A landscape with many peaks, sampled at points; each row gives a point and its height.
A climber steps from a point to the highest of its 2 nearest points, and stops where none of them is higher. Distance is the straight distance between rows; heights are no part of it.
Turu: [  6 -44 -14  -5  18  -3  12  25  16  43 -12 -43   2  34  -8 -60  -8 -20
   5 -28   2 -17  -3  20   2 -31  11  38   4 -17 -28   1   2 -11   8]  h=7.02
pila: [  0  61  23  35 -31  15 -17 -17 -46 -24 -34 -10   8 -55  17   4 -20   8
 -18  37  25  14  15  22  21  -2 -12  26  -4 -22  36 -17  -4  27   6]  h=4.08
Vepip: [ 17  34  15  15   0   9  -7  -8 -24  -9  -3  -9   7 -11  11  12 -14  -3
 -35  24   2  35   0   7  -2  20 -29  13  23 -22  16  15   3  -3   6]  h=3.07
Pil: [-30  62  11   8 -39  18   5 -23 -11 -37  -3  32 -12 -47   7  40   8  -1
  25  26  20  -8  21  -5   7  -1   0  -6 -26  28  22 -21 -16  41  -3]  h=7.60
Numub: [ 20 -73  10   9  28  12 -10  20  20  12  20 -25   6  23 -32   9   6  20
  -1   6 -25  21 -39   1 -14 -19 -13 -28  39 -44 -59   2  27 -31  17]  h=4.61
Lem: [ -7 -10 -34 -24  12 -10   2  21  12  21   1 -43 -11  43   4 -17 -21 -13
 -17  -3 -19  -4   8  21 -21   2  24  -2  27   2 -17   2  21 -10   1]  h=8.34
vazip: [ -5  38  20  24  -2 -17  10   9   3  -6  26  14  12 -13 -20   5  27 -17
  14  -9   9  14 -18 -15  -3 -14 -32   1 -24  21 -17 -35   0 -28   0]  h=4.17
kimo: [  1  38 -12  16 -26  14  -2 -21 -43 -18 -10  -6  14 -13  10  30   3   6
 -46  26 -13  -9  -6  10  -6  -4 -11 -14  -3  -7   2 -25  28  11  -7]  h=7.46
Pog: [-13 -49  17  -3  31  13   8  27  51  14  30 -12  -7  -8  -8   9  12   3
  51  -4  -7 -16 -10 -13 -12 -44   5  17 -40   7 -50 -34 -18 -22  -1]  h=8.08
Tarut: [ -8  28 -17  -7 -11   6  -4  -7 -12  -2 -21  -8 -17   3  12   0  -2 -12
  -8   8   7 -12  18  15  11  14  21  12   2  15  12  -1  -3  19  -9]  h=3.18
Buk: [  9 -39  16   2  21  51  -7  -5  -2  11  -3   9 -23 -17 -41   7  24   4
  23 -14  14   3   2  27  41  27  14 -18  51  21 -31  33 -20  23  -1]  h=5.23
Ledo: [ -4 -24  38  -6  38   9   4  31  54  12  13 -26 -11  -9  -7 -11   4 -18
  57  -2   4  -4  -1   2   5 -31  -6  50 -32  21 -42 -11 -34 -16   0]  h=7.62
vovun: [-19  38 -24 -45 -13   0  -3  -1   8  14  10  -2 -28  31  10  33  -9 -28
  -1   8  -1  -4  29   8 -13  45  32 -11  21  54   5  27 -12  39  -9]  h=0.66
Ralug: [-12  -6 -18 -39   9   9  -3  10  43  15  25 -11 -25  30  -6  31   8 -14
  12   5 -17  -5  21  15 -31  13  22 -38  25  33 -40   9   8   9 -12]  h=0.54
gek: [ 15 -10   4  10  32  36 -32   3 -24   1 -19 -51 -14  -3   2 -22 -43  17
   6  37   3  26  22  30  18  36  15  -4  66 -27  14  29  -9  15   6]  h=4.72
teto: [  7 -23   0 -29  -3  -7   3 -22  34  -3  21  39 -27   2   9  39   8   2
   9  -3  15   7   5 -19   1  47  10 -23  13  22  42  54 -25  37 -11]  h=0.51
Fabo: [  1  -4  22  30  15 -11 -13   3   0 -32  11 -21  22  -9   7   7  -5  40
   3  32 -18  18 -19 -25 -26 -22 -32 -18   0 -46   3 -20  14 -40   2]  h=4.24
Pamef: [ 18  29  18  -3 -32  39  18 -33 -29  11 -13  37   3 -27 -33  13  20 -11
 -26 -31  20 -10  -4  18  54   7 -11  13 -21  36  -7  -3  -6  39   5]  h=2.72
mal: [-16   4  -5  -8  -1 -28   4  14  32  -1  12   0  -7  -7  14 -10   1 -12
  44  -6   4 -22  18 -19  -5 -12   6  19 -32  12  14 -16 -23 -14   4]  h=5.12
radu: [-21   6   1 -26   7 -24  -4  -4  16 -28  23  -6   0  18  13  43 -19  39
  -3  48 -37   6  -6 -23 -50 -11   3 -48   4 -24  14   0  21 -17 -13]  h=7.80
voz: [ 30 -42  -9  -3   2  -2  13  12   9  38  23  19  18  31 -22  -7  31 -13
 -15 -36   4  15 -35   3  -7   4 -16 -26  21 -11 -29   6  25 -23   0]  h=5.13
Gos: [ 16  32  12  33   7  10  -7  13 -24   4 -13 -19  13  -2 -11 -34  -2 -18
 -25  -5   7  14   5  20  12   0 -20  27  -2   2  -7 -13  11 -22   7]  h=2.80
zek: [  7 -20 -22 -20 -10 -37  29  22  26  39   8   5   8  41  16 -49  -2 -46
   3 -49  29 -13  -1 -22  -2   1   9  40 -23  14  20   3 -19 -15  -8]  h=1.43
kigas: [-25  44 -35   3 -27 -21  -4  -9 -32 -17 -28 -19   1   1  36  -6 -21   2
 -27  27 -10 -25  21   0 -17  -6  15  10 -11 -15  38 -16   9   1   2]  h=4.97
mase: [  8   3  -7  17 -28  20  -4 -34 -57   5 -46  10  -6 -29   3 -20 -11   7
 -38  -6  22 -30  16  19  39  -4  11  28  -6 -15  29   2  -2  22   9]  h=3.63
puli: [ 19  30  21  15   9  23   7  20 -33  31 -25 -19  22  18 -41 -48   2 -31
 -14 -47   5   7 -13  51  46   5  -7  41  -3  30 -42   2  15  -5  10]  h=5.18
biken: [-19  -6   4   8  -2   6  -2 -13   0 -24 -13  18 -22 -47  15 -18  -9  12
  42  -7  25 -29  36 -22  21  -4  35  12 -11  -2  46   6 -32  18  14]  h=7.00
zivef: [-19 -55   5  -9  29  -2   0   8  34 -10  19 -12  -8 -10  28   9  -5  45
  31  28 -30 -26  -4 -44 -33 -37   8   0 -30 -40   6  -7  -9 -12  -2]  h=9.02
Pob: [ 23  -3  -4 -21  13   1 -14  -2  18  14  15   0  -7  21  13  15 -20 -10
 -27   8  12  34   5   1 -12  49  -4  -4  34  -6  30  53  -9  10  -3]  h=7.17
kodo: [ -3 -33 -15   3   1  31 -16 -33 -29 -22 -23  12 -14 -23  -2  16   1  51
  -1  21 -11 -24   5   3   6  -5  25 -47  26 -31  14   2  15  14   1]  h=4.00
Kisa: [-23 -75  10 -21  38   9  -3  13  57   5  26 -10 -23 -11  19  21   6  24
  45  15 -21 -25  -2 -21 -26 -45  21  10 -27 -21 -28 -19 -17  -4  -3]  h=8.53
nafud: [-14  -9 -28  -1 -16  21  -9 -30 -53 -11 -27  -6  -8 -10  18  13   0  33
 -23  20 -25 -36  10   1  -6 -12  31 -35  -1 -31  11 -13  34  11  -5]  h=3.86
lifu: [-25  39  -2 -35   7 -10  14  11  34  10  -3 -13 -19  22  -7   0   5 -40
  39 -22  -7 -13  24  18  -2   0  20   8 -16  72 -28  -7 -15   2 -14]  h=3.24
Naf: [ 44 -20 -22  -1   1 -25   9  -4 -16  40  -1  23  18  24  17 -22 -11 -20
 -66 -24  14  20  -3   3  -7  31  -5  25  15 -37  48  49  13  11   3]  h=5.42
baz: [  1 -47  12   0 -18 -32   9 -12  32 -22  42  66   8  -7  -1  24  28  20
  24 -16  12   9 -38 -59   0  -9 -23 -24 -27  -8  19  -7 -18 -13   1]  h=5.09
vol: [ -9  22  11 -24  -5 -13  23   4  46  17  26  14 -13   7 -16   4  33 -43
  33 -34  10  -6   9   0   5  13   1   6 -28  63 -31   1 -13   8  -9]  h=3.45
mav: [ 13 -25  14  23   7  13  19  16 -12  11  10  -2  19   3 -36 -16  34   6
   8 -20 -17  -7 -32   4  -6 -38 -14 -14   0 -24 -72 -54  37 -34  12]  h=3.39
gikef: [-27  17  -9 -20 -17  -1   4 -18   1 -20   4  35 -27  -9  26  34   4  -1
  16  14   8 -21  22 -14  -5  25  22 -26 -16  19  40  19 -18  33   4]  h=2.89
lifo: [  0  -3  25   2  14  64  -9 -11 -21   3 -26  -4 -17 -25 -43   9  12  -9
  33  -5  14   1  21  42  37  23  25 -30  38  31 -45  10 -14  36  -5]  h=5.11
peb: [ 23 -36   9  11   0   2 -19 -26 -20 -24 -13  24   5   0   2  21  -2  54
 -25  31  -6  17 -26 -10 -10 -14 -21 -50  23 -55  27  22  18 -17  -3]  h=4.41
simup: [ 27  19   0  16  -9  -9  22   9 -21  38   2  16  27  24 -12 -17  22 -44
 -41 -34  13  13 -25   6   6  14 -20  23 -22  20 -17 -12  13  -8  -6]  h=4.31
lupi: [ 15 -14  21   9  16 -46  -7  20  42 -16  38  13  15  -8  22 -11 -12  -1
   9   7   9  32 -17 -44 -22   7 -34  29 -28 -18  38  10 -24 -17  10]  h=5.49
kobu: [-16 -34   6 -17  12 -21   2   5  23 -22  29 -12   7   3  20  26  -9  50
   6  46 -33 -14  -5 -39 -54 -33   4 -34  -9 -50   5  -5  12 -30  -5]  h=8.37
tis: [-10   1  11  15  -8 -11  -2 -20  -9 -39   6  25   7 -29  20  16  -6  40
   8  30  -7 -17  -2 -41 -17 -12  -2 -22 -15 -45  48   1  10 -16  10]  h=5.19
Kodup: [ -2  48   0   2 -22 -21  28   7   2  21  24  31  21  22  -2   5  26 -44
 -19 -20  12   5 -21  -8  -7  15 -25   8 -34  43 -23 -29  10 -10 -10]  h=3.90
fabi: [-15  -8  20  -1 -14 -39  -5 -10  19 -45  39  64  12 -14  -1  44  18  16
  20  13   6  21 -25 -52 -10   9 -36 -32 -27   1  30  10 -11 -14   0]  h=5.41
Tena: [ 20 -45 -22 -10   3 -12   7  -5   2  26 -11  -7 -16  10  15 -48 -15  -4
  -9 -25  17 -23  18  -5  14   2  26  32  11 -25  45  35   0   2   6]  h=4.48
mak: [-31   4   7   1   7 -34  16  25  43  -4  19 -16   0 -10  17 -13  -3 -17
  53   6  -3 -12   4 -36 -18 -40  -4  37 -54   8  -9 -50 -24 -35   4]  h=4.71
Lor: [-37  18 -38   1 -18 -43  10   2 -28 -22 -22 -17  11  10  34 -12 -16  14
  -5   7 -20 -36  13 -24 -28 -29  22   2 -19 -22  37 -23  15 -23   3]  h=5.43
fegul: [  5  23   9  -5   7   4 -17  -1   9  -9  12  -1 -14  -7   8  26  -9  -5
   5  20  10  35   9   3   3  46  -5  -2  17  16  23  26 -18  21  -6]  h=6.67
Ker: [-12  35  27   9 -24 -17  -6 -20  -7 -51  12  45  -1 -45  24  47 -11   5
   8  36  18  33  -7 -29   6  26 -23  -5 -16   5  66  19 -30  34  14]  h=5.96
boka: [  6  -4   8 -28  -8 -36  -2 -10  34 -17  31  20   3  25  15  52  -9  27
 -23  24 -14  24 -21 -29 -46  11  -7 -45   6 -19  30  29   8 -10 -11]  h=7.56
gubu: [ 33 -27   7  -1  20   0  17  31  20  49   6 -19  17  28 -23 -36  14 -41
   9 -47  20  15 -11  21  11   3  -9  30   8   5 -36  15   1 -12   0]  h=6.15
kapu: [-29  23  12   7 -30 -16   5 -22   1 -54  18  55   2 -37  15  58  12  17
  21  34   0  10 -13 -35  -7   7 -20 -31 -23   9  41   1  -6  15  -6]  h=5.71
noki: [ -1 -37 -10   4  19  -9   8  22  10  17   5 -42   0  17   0 -25  -2  -2
   2  -6 -15 -16   1  -2 -11 -31   2  18   3 -30 -29 -25   4 -28   2]  h=6.31
Vuliz: [  7 -21   9  17  37  50 -23   5 -15  -5 -18 -38 -18 -18 -22 -19 -16  15
  16  13   4   7  18  27  17  17  14  -1  52 -13 -21  21  -9  13  11]  h=4.89
rutob: [ 23  29  24  30   5   7 -15  -4 -20 -18  -3  -1   0 -46  13 -22 -22  10
 -15   9  20  29  13  11  20  16 -19  34  11 -19  34  18 -15   1  13]  h=3.22
gosu: [-12 -39  -3 -14   1 -13   4 -24  10 -26  15  36   8   0  20  11   3  52
   8  20 -13 -26  -9 -52 -20 -18   8 -32 -17 -50  50  14   5 -11   2]  h=4.90
fupup: [ 17 -46  18  -4  -2 -31  10   7  54   2  47  55  17   5 -11  25  31  -5
  19 -33   8  28 -41 -38  -9  -8 -36 -17 -24   5 -15  -9 -18 -22 -15]  h=4.79
fasil: [ -8  21  10  10   0  21 -14 -17 -12 -25  -2  -4  -4 -17 -10  39  10  17
  -6  32  -9  13  -6  17   5   3  -5 -37  28   1 -17  -7  12  10  -5]  h=8.33
lasu: [  2 -19  -1   8   1  16   1   1  -8  -4  14   6  10   8 -32  20  40   7
  -2  -5 -23   0 -33   7  -4 -13 -10 -41  24  -7 -61 -30  30 -14   1]  h=3.23
Sus: [ 12  25   1  14 -16   9  -8 -10 -43  -3 -24  -6  -6 -17  21 -24 -16  -1
 -32   1  21  -2  20  14  28  19  -5  34   5 -17  44  14  -8  13   5]  h=3.43
dapum: [  2  58   0  23 -20  33  -8  -7 -52  -9 -23 -11  27 -10 -13  28   7  -6
 -37  24   1  12 -17  36  14  -2 -21   2   2  15 -36 -22  22  29   0]  h=7.08
vupo: [-14   5  13  36   6  -4 -12  -2 -14 -37   3 -15   0 -36  -3   1   4  32
  16  23 -11 -15   3 -12  -8 -31 -14 -13  -3 -33  -3 -34  10 -23   2]  h=4.04
mab: [ 22 -44   1 -21  -1 -21  -5 -10  38   5  23  41  -4   9  12  19   7   2
  -9  -7  17  29 -20 -23  -2  26 -14 -16  16 -12  38  54 -13   9  -3]  h=0.43
Sepak: [ -3 -53 -34 -31  25  -4   3  26  21  39 -22 -53 -11  45   3 -41 -23 -14
   4 -15 -15 -25  12  24  -9 -16  41   9  29  -2 -22  12  11   2  -3]  h=7.47
sor: [ -2 -10  -1  22   5   8  15  18 -39  14 -16 -22  19   7 -20 -39  19   9
   2 -19 -18 -29 -13   2   0 -44   2  -3 -14 -16 -53 -65  34 -36   5]  h=3.60
zat: [  7 -41  10  10  29  -1 -12   5  12 -12  15 -22  11   8 -12  16   5  38
  -5  25 -32  18 -30 -15 -26 -30 -22 -27  17 -45 -28 -19  21 -28   7]  h=4.44
vebig: [ -9   1 -19 -46 -11 -16  10 -10  43  10  25  24 -26  16  19  40   8 -25
  21  -4   9 -14  19 -11  -8  47  29 -19   6  41  18  37 -21  35 -16]  h=0.58
fisi: [  0   5 -19 -23  -6 -43  13  14  38   9  40 -13   1  41  31  -4 -12 -23
 -14  -1 -11   4   4 -14 -36  10   7  -5   2 -12  24  14  10 -17  -2]  h=1.01
Mizo: [ 12  50  25  36   1  36 -21   5 -48 -11 -20 -27  12 -20  -5   2   0  -9
 -27  25  11  38  -6  48  17  10 -32   9  32  -3 -21  -4  21  13  13]  h=6.78
lon: [-20  27  -1  21 -22 -10  -6 -12 -44 -29 -27 -11   8 -29  29 -13 -26  20
 -11  25  -7  -7  14  -6  -2  -9   0  12 -13 -25  56 -10   2  -7   6]  h=4.64
Lik: [ 10 -30  39  35  21  -2 -35   1  21 -48   6   6   9 -28 -13  15  -1  42
  17  22   5  48 -18 -15   8  -5 -44  -8   0 -25   5  -2 -20 -24   1]  h=6.17
div: [ -8  53 -10  -4 -17  15   2   5 -33  12 -42 -24  -2  18   0 -12 -12 -22
 -18  -1   3   2   9  37  24  12  15  28  -4  43 -12  -6  -1  12  -5]  h=3.00
zaf: [-13  13  13  12   0 -24  22  25  25   4  29 -15   9  -2   0 -11  17 -14
  21 -13  -6  -8 -10 -27 -13 -29 -20  13 -32   0 -26 -46   0 -34  -5]  h=4.35
Gof: [ -5  39   9  40 -19   3  -4  -8 -52 -21 -26 -15  26 -46   8 -30 -16   6
 -28  11   9   5  11   4  18 -19 -17  33 -18 -35  41 -25   3 -13  10]  h=4.33
zitav: [  9 -47   6 -12  -9  -9 -12 -33  10 -26   8  43   7  11  -2  29   0  57
  -3  24  -9   2 -27 -38 -29 -16 -13 -58   0 -44  34  30  15 -23 -10]  h=4.62
Rol: [ -8  -5 -19  -2   8 -29  10  15  15   4   8 -16  -2  12  18 -25  -3  -3
   1  -2  -9 -17   8 -23 -16 -21  -3  19 -19 -23  16 -12   4 -23   2]  h=5.68
domap: [ 16   3  25  18   0 -23  15   5  32  -1  40  45   9 -11 -19   3  32 -16
  12 -21  14  31 -22 -16   4  -2 -44   6 -21  14 -17 -19 -18 -22   2]  h=4.47
mazas: [ 11  14 -20 -39 -18 -35  13  10  32  21  32   5  -1  48  34  27 -28 -13
 -36   8  -7  18   7 -15 -45  37  21 -14  11  -2  43  40   8   1  -8]  h=0.87
sonu: [ 29 -85  -2  -5  18   8  12  23  20  44  35 -16  20  41 -23  -3  15  -5
 -10 -27 -10  18 -38   9 -21 -18 -11 -18  38 -36 -43  11  20 -10  12]  h=4.81
vife: [-29 -19 -32  -6 -12 -16   6   1  -5 -10 -17  -3  -6  -8  24 -22  -7  21
  25  -3 -22 -51  30 -23 -15 -34  34   0 -24 -29  26 -17   1 -10   6]  h=6.04
Resis: [ 12  26  10   5 -57  28   4 -42 -44  -2 -23  37   9 -40  -7  23   9   7
 -31  -4  25 -13   0   2  50  -3 -11   9 -19   7   9  -8 -10  60   3]  h=2.63
zem: [-17  44   4  -7   0   9 -18   1   3 -14  20 -19  -4  15   1  53  -1  -4
 -13  40 -26  24  -4  15 -23  20  -2 -39  33  19 -26  -8  22  -1  -9]  h=8.76
Lubif: [  8  16 -28  10 -37  -2  14 -22 -56   6  -7  14  33   7  15  21   3  10
 -72  14  -5 -17 -19  -9  -6  -2 -13  -8 -18 -23  20 -20  34  10  -3]  h=6.96
Tuk: [-16  34   4  17 -13  21   3 -18 -13 -30 -15   5  -9 -43  -1  26   5   7
  11  21   1  -6  10   5   5   1   4 -15  -6   6   8 -21   2   9  -3]  h=7.95
bomiz: [-22   9 -22 -22  -6   2  -1   0  15  -7   4   6 -27   3  20  18  -3  -7
  17   4  -4 -30  28  -4 -13   4  32 -16  -3  20  12  -2  -5  18 -17]  h=3.02
Fufef: [-10  33 -19   0 -48   9  12 -26 -43  -2 -17  35   7 -21  13  21   5  -1
 -23   0   8 -34   8  -1  30   1   7   9 -27  24  13 -21   2  47  -4]  h=2.62
kon: [ 24 -30  -9  -7  -5  13  -1 -11 -18  30 -33  -3 -11   0 -11 -60 -16 -10
 -22 -40  15 -23  23  20  38  10  20  39  15  -3  23  27  -9   8   6]  h=4.12
Devif: [  6  48  10  -3 -16 -14   0 -15   8 -19  14  27 -12 -15  25  30 -12 -20
   1  31  22  35   9 -14   8  47 -20  10 -10  26  45  24 -27  23   8]  h=6.29
Notuf: [ -9   0  34  10  28  17 -15  15  36 -14   9 -16 -16 -32 -17 -15   0   1
  50  -2  11   2  17   0  15 -20  -5  27 -15  24 -27 -13 -33  -2  -1]  h=7.20
gelu: [  6  32   9  18  21  14  -8  30 -26  27 -30 -55   9  30 -36 -44 -11 -29
  -3 -16  -3  23  -3  54  17  14 -13  34  27  24 -42  20  13  -4  12]  h=5.65
gug: [ 11  43   5  -2 -20  34   6 -16 -36  13 -27   3   3  -5 -23   1   6 -26
 -26 -13  20  -3  10  39  53  18  -1  23  -3  44 -19   5 -11  38  -2]  h=2.83
Lalaz: [-20 -15  -9 -32  17  -6   3  30  53  22  28 -41 -15  38  -9  15   5 -24
  25   4 -25  -5  14   5 -33 -12  18 -11   6  14 -53  -9   2  -3  -4]  h=0.48
Vada: [-24  19  26  24 -24  -8  -6 -30 -17 -62   0  36   5 -50   6  41   3  50
  19  36   6  10 -15 -26  -2  -2 -18 -35 -22 -27  43  -8  -8  -8   3]  h=5.48
Raz: [ 45 -25   7  16  18  -7  12  21  12  34  18  16  22  14 -14 -32  16 -22
 -18 -37  14  31 -25   2  -1   4 -37  16  14 -16 -24   4   7 -17   2]  h=5.57
bufu: [  4  13 -18  10  22  15 -20  27 -41  23 -38 -66   4  35  -8 -42 -30 -21
 -30   1 -12  19   4  53  10  17  12  27  49   8 -31  18  26   9  18]  h=6.08
puge: [-42  10 -53 -18 -15 -27   3   4 -14   8 -52  -5 -17  10  18 -38 -10   4
  25 -28 -13 -46  11   6 -12 -47  39  11 -25  20 -13 -40  -7  -8  -7]  h=2.36
roba: [-37  40 -38 -20  -3  -6  10   0 -13   7 -55  -3  -7  18   1 -32  -8  -3
  24 -28 -14 -35   9  26  11 -30  35  14 -30  60 -33 -34  -6   0 -13]  h=2.57
Roga: [-37   5 -44  -6 -17 -49  21  16  -1  13 -26  -3   6  28  20 -48  -6   0
  11 -25  -7 -44   6 -23 -12 -45  21  21 -36   1  -5 -50  -2 -32  -4]  h=2.08
damu: [ 20  -3 -18  15 -11   3   6 -13 -45   9  -2   0  21  15   2   0   6   7
 -65   7  -7   6 -22  10 -14   1 -18  -8  10 -38   0 -10  31 -16  -2]  h=6.77
zuro: [ -4  -4   7  15  29  62 -29   1 -38   1 -35 -38 -16  -6 -36   1 -10   7
  19  21   1  10  19  53  31  26  22 -26  65  13 -41  16   4  31   4]  h=5.01
lavob: [  4 -20  -2   2  10  31   1  -4   6   6   6   4  -9   2 -34   4  38  -7
  18 -26  -8 -12  -6  18  11 -12   3 -22  12  16 -57 -17   9  -4  -4]  h=3.13
dokop: [ 45  -4  -8  -9  14 -31  -3   4   1  22   6  21  22  24  21  -6 -27  -2
 -55   6  -1  36  -7  -7 -30  27 -30   6  15 -42  55  53  13  -7  -1]  h=6.00
dazi: [-14  41   4 -15 -20  -2  26  -4  19  12  26  30   1   6 -17  30  40 -37
   3 -19   2 -15 -11   2  -1  10 -10  -8 -31  57 -38 -21   4   5 -12]  h=3.65
Gaka: [-27  22 -27  -8 -41 -14  16 -26 -24  -9  -6  35  -2 -13  28  25   5  -5
  -2  -8   2 -47  17 -22   6   5  23  -2 -29  13  38  -5  -6  26  -2]  h=2.75
gife: [ 31  23   8   9 -15  16  17   6 -39  35 -25  13  23  13 -20 -40   1 -36
 -40 -47  21  -1 -10  29  42   8  -3  46 -24  24 -15   0   9   2   8]  h=4.77
Puvu: [ 10 -48  13 -18  32  38   4   1  10  30 -11 -18 -21   7 -42 -19   6 -11
  44 -24   7 -17  21  33  27  19  22  -8  44  33 -51  35 -20  21   1]  h=5.39
Tane: [ 14 -22  25  14  21 -21 -27   1  46 -32  33  12   2 -12   4  20  -6  19
  20  17   5  41 -23 -31  -7  13 -40  -1  -1 -10  18  13 -26 -17   3]  h=5.88
vafaf: [-16 -10  37  15  25  28 -26   4  23 -34  -8 -12 -15 -67 -11 -23  -9  26
  62   5  10  -6  31  -4  28 -28  11  27 -15   4  -7 -20 -39   3   6]  h=6.88
goz: [ 42 -10   4 -15  14 -17 -22   2  19  14   4  -1  -1  28  11   9 -35  17
 -40  34   0  54  -6 -12 -33  40 -11 -18  40 -40  42  72   3  -6  -1]  h=6.58
Dipud: [ -5   3  51  30  19  18 -43  -6  30 -55  11   8   1 -57 -22  33  -2  40
  44  26  14  38  -8 -11  18  -1 -28 -10   7  10  -1 -12 -32  -7   2]  h=6.43
sugog: [  9  13  14  15  13  10   4   3  -2  -3   2  -4   0  -5 -24  -8  14  -7
   7  -7  -3  11   3  17  11   0 -10   3   8   7 -25  -2   5  -2   4]  h=2.99
sosim: [ 19  -5 -20  -3 -25  23   5 -21 -48  30 -42  15  -2   1 -11 -41 -10  -4
 -43 -41  14 -40   3  22  49   0  31  32  -6  11   9   3   3  20   9]  h=3.85
Golir: [-28  53  -9 -14   6  24  -1  13 -32  16 -47 -31   1  26 -24  -8   3 -20
  14 -20 -20 -11   7  53  17  -4  26   8 -13  82 -52  -7   5  19  -9]  h=2.85
Las: [-17  40  -2 -14  19  -1   2  27  11  15 -24 -42  -6  34 -15 -23  -7 -35
  31 -22 -16  -3   8  40  11   1   7  18   1  63 -57  -8  -3  -3  -1]  h=3.01
Mubul: [-20  29  20  11 -12  19   2  -3  -5 -25 -20  13 -17 -50  -5 -12  -2   4
  35  -6  13 -20  28   2  21 -16  16   9 -17  27  12 -20 -22  16   9]  h=7.50
nubi: [  0  27 -26 -44 -13 -14   6   2  17  24  22  -7 -13  42  14  30 -11 -28
 -41   1  -2  19   9   8 -21  43  17  -1  11  30  15  28  11  17  -9]  h=0.75
zipo: [ -9  -3  43  22  27  33 -41  -3  31 -46  -5   2 -21 -66 -10  12  -6  33
  70  19  21  11  19 -11  21   5  10  -9   0  16   8  -5 -39  22   5]  h=6.64
Feg: [ 13 -45 -13   2  -1   2   6 -28 -26  -4  -5   9  -4  -3   2   1   0  42
 -21   9 -16  -8 -10  -4  -2  -6   7 -40  19 -49  13   8  22 -11  -2]  h=4.18
gotav: [-33  -6 -14 -10   1  -4 -11   2   5 -25 -21   0 -23 -25  22 -15 -13  17
  43  11  -5 -33  44 -17  -4 -17  31   5  -9 -16  25  -2 -23   6   1]  h=6.53
muve: [ 21 -46  26  16  30 -25  -7  26  40   6  28   3  24 -23  22 -41 -15   1
  10 -13  26  27 -11 -39  -2  -8 -30  63 -32 -35  35   8 -31 -14  19]  h=5.10
sesib: [ 33 -31 -15 -10  -6 -11   3 -21 -18  20  -6  18   0   9  16 -30 -15  -4
 -32 -20  24  -5  11 -11  11  22   8  26   4 -42  67  55   1   5   6]  h=4.91
Mobi: [ -7   4 -21 -32   1  19   2  -6  14  24   2   1 -22  26 -11  26   4 -24
  -8   0  -7  -7  14  16   1  32  32 -28  30  39 -27  19  10  30 -14]  h=0.59
pakop: [ 22 -29  15  -4  30  25   8  17  12  37  -8 -23  10  18 -43 -40   3 -22
  22 -38   9   5   3  33  24  18   2  20  27  25 -43  27  -7   8   8]  h=5.67
sanak: [-13  -7 -33 -12 -18 -54  34  29  20  31  -7 -13  12  39  29 -53  -8 -26
  11 -28  14 -20  -6 -28 -15 -33  10  38 -42  -1  12 -25 -14 -34  -5]  h=1.74
dubul: [  0  10   4 -17   2 -20  -9  -5  26  -1  30  -2  -2  21   0  45   9  -3
 -22  24 -16  32 -17  -7 -28  18  -9 -36  29   1  -7  11  20  -4  -9]  h=8.22
tezi: [  8 -11 -16 -17  -7 -38  21  12  30  28  37  13   8  29  21 -10   4 -34
  -9 -33  15   6  -4 -27 -24  14  -6  14 -28   4  21   8  -4 -13  -9]  h=1.18
los: [ 52 -61  -5   1  10 -10   2  -9  23  22  17  38   4  21  -6   8  12  -1
 -27 -27  11  31 -26  -4  -6  14 -17 -10  29 -30  24  39   0  -3  -9]  h=0.35
tenis: [-19  23 -20  -6  -1  21   3   8 -18  10 -26  -8  -4   7 -22 -13  13  -7
  20 -20 -26 -30  11  37   9 -26  30 -17 -20  57 -55 -36  17   3 -14]  h=2.73
motaf: [ 12  35  -3  20  10  30 -19   9 -41  -3 -23 -51   3   8  -3  -6 -20 -20
 -31  18  -1  23   4  43  10  24  -8  14  39   8 -18   6  16  11   3]  h=6.49
Tanib: [ 18 -16 -22   6   1   2   2   9 -15  18   3 -26   5  40   3  -9  -4  -5
 -52  -4 -15   0 -11  17 -17   5   6 -19  26 -12 -18  10  42 -10  -2]  h=7.45
fube: [-17  -6  -6  18  -6  13   4  -6 -23 -14 -12 -15  11 -14  -8 -16  18  21
  12  -3 -28 -31   1   4  -5 -41   2 -14  -9 -21 -24 -50  21 -23  -3]  h=3.83

For each start below, name the point where the climber stops.
sugog -> gubu
Gof -> zem
Sus -> Pob
mab -> kimo
lifu -> kimo
Mobi -> kimo
Tane -> zivef
